Points on a hilly landscape, in no order, each with its height.
A ball rolls from a point to the lowest of its 5 nearest points, and stops where none of them is lower. Distance is the straight distance between rows; heights are no part of it.
J63 h=33: [142 123 121  86 161  99 144 144 154 115 153 146 114 145 117 144 118  96
 104  73 105]
J570 h=108: [137 126 121  99 149 103 132 106 154 104 166 134  96 169 139 153 100  63
 120  71 146]
J67 h=55: [116 143 186 156 130 105 157 115 153 149 111 140 130 104  99 159 163 151
  99 140  80]
J644 h=9: [107 137  75 177  95 190  94 110 114 129 115 137 135 116 128 113 134 120
 183 135 176]
J55 h=336: [111 162 178 177 151 131 142 105 144 150 122 126 100 119 105 104 158 155
 115 164 144]
J665 h=276: [162 180 106 136 158 138 127 119 107 154 119 153 102 136  97  91 141 136
 166 130 154]
J132 h=180: [177 158  76 134 143 126 119 115 137 113  98 192 135 121 118 191 113 111
 123 187  56]
J605 h=98: [126 115 144 108 141  92 110 112 163 103 173 129 115 185 141 175 116  60
  90  91 109]
J554 h=255: [142 162 200 139 173  75 135 115 137 152 117 142 104 120  94 119 151 150
  92 145  98]
J576 h=44: [143 124 110 131 128 128 134 156 106 137  91 153 158  95  97 101 134 174
 142 111  84]
J389 h=313: [137 189 178 155 183 124 123 127 116 154 131 117  76 112  98  74 137 153
 127 191 164]
J598 h=198: [135 118  78 115 126 142 116 124 113 105 148 137 129 138 150 100  79  82
 164  74 162]
J268 h=154: [ 90 101 165 185  77 156 127 122 128 142 125  98 127 113 117  96 159 133
 131 174 158]
J616 h=116: [115  67 171  68  94 111  86 162 128 106 134 104 157 158 189 123 134 154
  93  99 133]
J353 h=95: [132 128 135 136 133 117 122  97 147 140 140 148 137 165 109 141 136  94
 119 107 133]
J545 h=184: [150 127 152 120 168 108 112 118 124 140 151 128 114 165 118  58 137 129
 124 128 138]
J608 h=491: [150 167 126 144 151 123 148 146 112 140  89 154 114  98 102 103 155 175
 145 125  98]
J175 h=194: [137 180 107 167 128 140 130  89 129 134  86 170 134 108 132 197 139 131
 145 138  98]
J896 h=54: [108  86 191 122 101 114 100 145  98 147 125 106 162 123 147  96 169 169
  95 152 125]
J866 h=379: [135 122 124  82 130 138  99 138  86 146 122 123 141 155 142  62 146 160
 137 150 161]
J722 h=112: [109  90 134 154 108 142  92 106 137 126 157 109 126 163 148  92 144  85
 135 119 178]
J756 h=164: [144  94 153  98 140  97 124 164 144 124 133 119 130 142 144  81 127 126
 103  95 111]
J850 h=218: [129  93 123 110 129  89 129 167 154 123 125 119 168 106 110 103 145 141
 101  85  81]
J57 h=102: [154 112  73  79 165  99 134 136 166  89 172 135 132 149 140 211 100  78
  84 121  84]
J572 h=230: [163 176 132 111 172 121 118 100 105 152 142 148  83 175 101  98 143 118
 144 134 158]
J976 h=199: [ 91 111 117  55  91 140 105 136  86 110 133 121 120 162 200 144 138 171
 142  84 194]
J975 h=114: [122 107  62 122 105 111 141 118 127 112 141 127 163 107 122 171  71  90
 130  46 119]
J446 h=285: [162 112  94  80 155 110 166 172 128  88 150 125 129 129 137 112  50 110
 158  84 133]
J800 h=133: [182 101  60  97 187 111 178 163 138  53 227 108  94 104 165 213  60  77
 113 178 103]
J12 h=378: [121 177 184 182 127 133 150  80 136 135 122 142 108 142 131 176 142 112
 116 205 127]
J411 h=113: [127 118  57 137  98 120 129 109 126 131 119 148 159  89  95 190 117 111
 131  64  84]
J809 h=427: [155 177 139 124 157 106 145 132 133 136  94 175 124 122  93 162 149 151
  99 142  72]
J945 h=335: [103 152 148 168 111 159 113 128 111 136 113  97 120 119 138  90 145 167
 134 187 162]
J147 h=130: [ 88 137 134 189  86 143 142 102 148 152  86 126 158  77 118 206 156 132
 140 117  77]
J971 h=254: [111  98 167 150 109 143 123 155 107 147  91 115 157  79 132 110 156 181
 125 146  71]
J661 h=89: [112  88 137 165  92 130 114 104 141 139 145 119 147 130 129 113 131 100
 130 109 147]
J437 h=486: [ 49 149 177 117  81 185 129 147 113 148  88  57 122  75 161 141 134 220
 109 220 151]
J316 h=111: [124 102 171 121 141  96 120 116 155 134 152 119 116 174 130  89 134  97
 108  95 137]
J326 h=236: [146 131 123  87 162  86 153 163 152 127 144 133 121 150 117  96 133 133
 115  89  98]
J363 h=320: [172 162 132  96 168 101 142 120 128 139 135 151 109 147  96 105 141 134
 121 105 117]
J121 h=161: [ 74 129 167 188  84 179 163 112 137 136 102  93 113  79 134 122 140 150
 142 168 132]
J802 h=143: [ 79  72 164 188  59 157 133 127 121 146  99  99 167  74 125 132 146 131
 138 139 106]
J393 h=91: [103  73  97 130  84 113 119 138 140 106 145 103 168 101 152 132 101 105
 120  72 104]
J374 h=352: [140 108  83  73 151 102 169 185 151 105 133 120 164 110 122 116  90 135
 122  80  92]
J887 h=407: [183 137  87  83 146 132 148 155  99 130 105 152 154 123 121  86  97 141
 174  97 135]
J647 h=100: [106  54 125  92  81 131  90 140 112 113 135 100 169 132 188 135 113 126
 120  95 138]
J92 h=195: [152 173  66 139 126 145 155 117 117 129  97 177 140  89 103 181 120 140
 161  91  98]
J379 h=375: [103 144 197 181 120 117 138  77 144 153 148 124 104 164 108 145 156  87
  99 162 187]
J906 h=19: [191 142  85  48 184 102 157 144 151 105 147 157 125 152 120 182 102 108
  96 148  86]
J987 h=69: [121 141 161 146 143 128 111 121  96 155 115 116 116 116 117  66 153 164
 131 179 152]
J432 h=253: [165 134  91  60 190  99 202 189 164  82 173 120  93 125 120 180  68 117
 141  87 121]
J210 h=171: [144 146  94 134 132 139 116  84 129 145 152 150 110 160 106 139 136  88
 147 108 169]
J159 h=191: [160 177 151 140 159 117 112  85 128 155 145 163  95 170 101 147 147 108
 132 154 147]
J295 h=52: [ 94  82  84 131  74 162  80 104 104 127 142 119 152 145 174 104 135 101
 159 132 180]
J686 h=318: [ 77 135 192 162 115 151 134 143 112 145 105  71 122  87 143  97 148 177
 110 209 155]
J320 h=101: [105  49 154  99 116 108 108 175 150  93 138  98 166 115 168 114 110 113
 100  85  96]
J730 h=229: [149 107  64  93 118 118 159 153 116 105 125 135 166 101 111 117  78 117
 148  63 116]
J414 h=122: [129  79 135 104 118 130 102 141 119 111 143 121 138 158 175  86 114 113
 131  99 133]
J201 h=175: [124  95 129 132 101 145 102 133 102 146 125 134 158 113 135  93 145 146
 146 135 132]
J324 h=269: [128 129 115 150 121 164  96 113 105 140 136 123 126 144 128  87 141 130
 154 149 178]
J693 h=222: [183 140 119 158 149 120 108 125 143 115 117 170 124 136 115 171 121  97
 105 200  64]
J872 h=76: [192 162  89  62 165 120 155 119 128 107 159 155  95 175 124 156  77  80
 150  86 134]
J854 h=136: [101  89 172 146 114 113 106  94 166 113 170 111  97 182 143 116 124  53
 120  84 168]
J757 h=214: [ 82 108 127 142  70 166  85 140 109 135 116 104 151 128 156 129 156 154
 141 178 172]
J497 h=134: [146 145 147 122 148  85 115 105 151 130 139 159 127 167 114 177 140  96
  91 156  90]
J750 h=332: [104 153 215 152 152 136 122 136 117 143 125  69  90  89 116  71 142 154
  90 215 183]
J680 h=166: [141 124  70  93 142 104 181 139 140  95 141 130 126 124 125 159  59  90
 139  65 129]
J40 h=83: [121 103 113 125 124 105 124 121 152 128 132 132 143 126 119 139 121 104
 123  80 110]
J952 h=115: [114  89 162 108 158  79 135 152 190  93 176 103 106 161 146 140 127  95
  86  69  96]
J205 h=621: [ 69 156 137 119  94 168  98 147  98 139  98  88 114 106 144 133 137 224
 120 211 155]
J650 h=26: [153 146  73 121 122  99 136 125 138 124 116 165 153 116  91 195 123 122
 119 109  74]
J588 h=179: [169 140 137  81 171 114 139 117 133 122 159 130  76 176 130 122  92  78
 136  83 142]
J762 h=361: [ 64 137 127 200  60 204 137 123 134 120 106  81  94 124 138 116 123 138
 133 210 184]
J963 h=208: [104 135 141 166 114 136 157 139 148 147  77 139 144  62 116 143 145 171
 143 112  66]
J44 h=165: [129 111 188 115 154  74 134 144 166 139 145 129 116 155 104  97 159 144
  77 116  94]
J253 h=118: [ 97 108 170 163  90 117 137 106 164 142 125 138 152 127 104 191 153 109
  85 121 103]
J808 h=273: [147 166  64 152 133 161 135  99 111 132 112 160 110 135  91 134 129 118
 183 105 148]
J294 h=592: [154 170  76 102 139 170 114 155  63 141  78 128 147 105 137  85 143 195
 165 162 136]
J337 h=338: [123 185 142 174 145 147 139 103 124 149 110 122  90 129 117 120 154 145
 137 153 150]
J474 h=227: [191 195 112 142 162 129 118  89 107 144 115 179  99 160 120 161 119 109
 138 193 105]
J459 h=570: [124 144  85 133 122 184 103 148  78 127  94 126 144 108 151  95 144 184
 166 165 155]
J634 h=131: [ 90  84 135  97  73 148  76 119 107 137 134 111 151 162 181 133 159 143
 129 145 178]
J881 h=212: [133 131 137 137 132 117 133 128 130 141 115 145 135 119 101 112 150 143
 128 110 109]
J13 h=316: [150 119  72  56 125 147 132 156  74 103 128 125 171 134 184 126  58 137
 174 103 192]
J654 h=187: [ 94 134 116 202  95 169 127 107 127 141 111 133 126  95 113 135 148 119
 169 142 141]
J892 h=459: [115 138 143 158 125 159 129 139 110 141  95 118 137  78 128  99 146 183
 155 168 111]
J516 h=367: [ 97 166 164 196 120 167 151  87 138 143 135 110  88 129 101 137 149 124
 127 177 189]
J759 h=149: [134  80 130  87 140 103 142 180 135  90 143 100 143 117 159 104  93 126
 116  84 107]

Call two points neighbours if one is among the 5 nearest of the other. Go from one point of each pair to the other, from neighbour to neighbour, staying as low as possible. Name the highest point that can't be avoided.
J987 and J650 | J616
J67 and J644 | J253
J644 and J63 | J722

For each start below, name the point where the ball stops.
J446 | J63
J374 | J63
J414 | J63
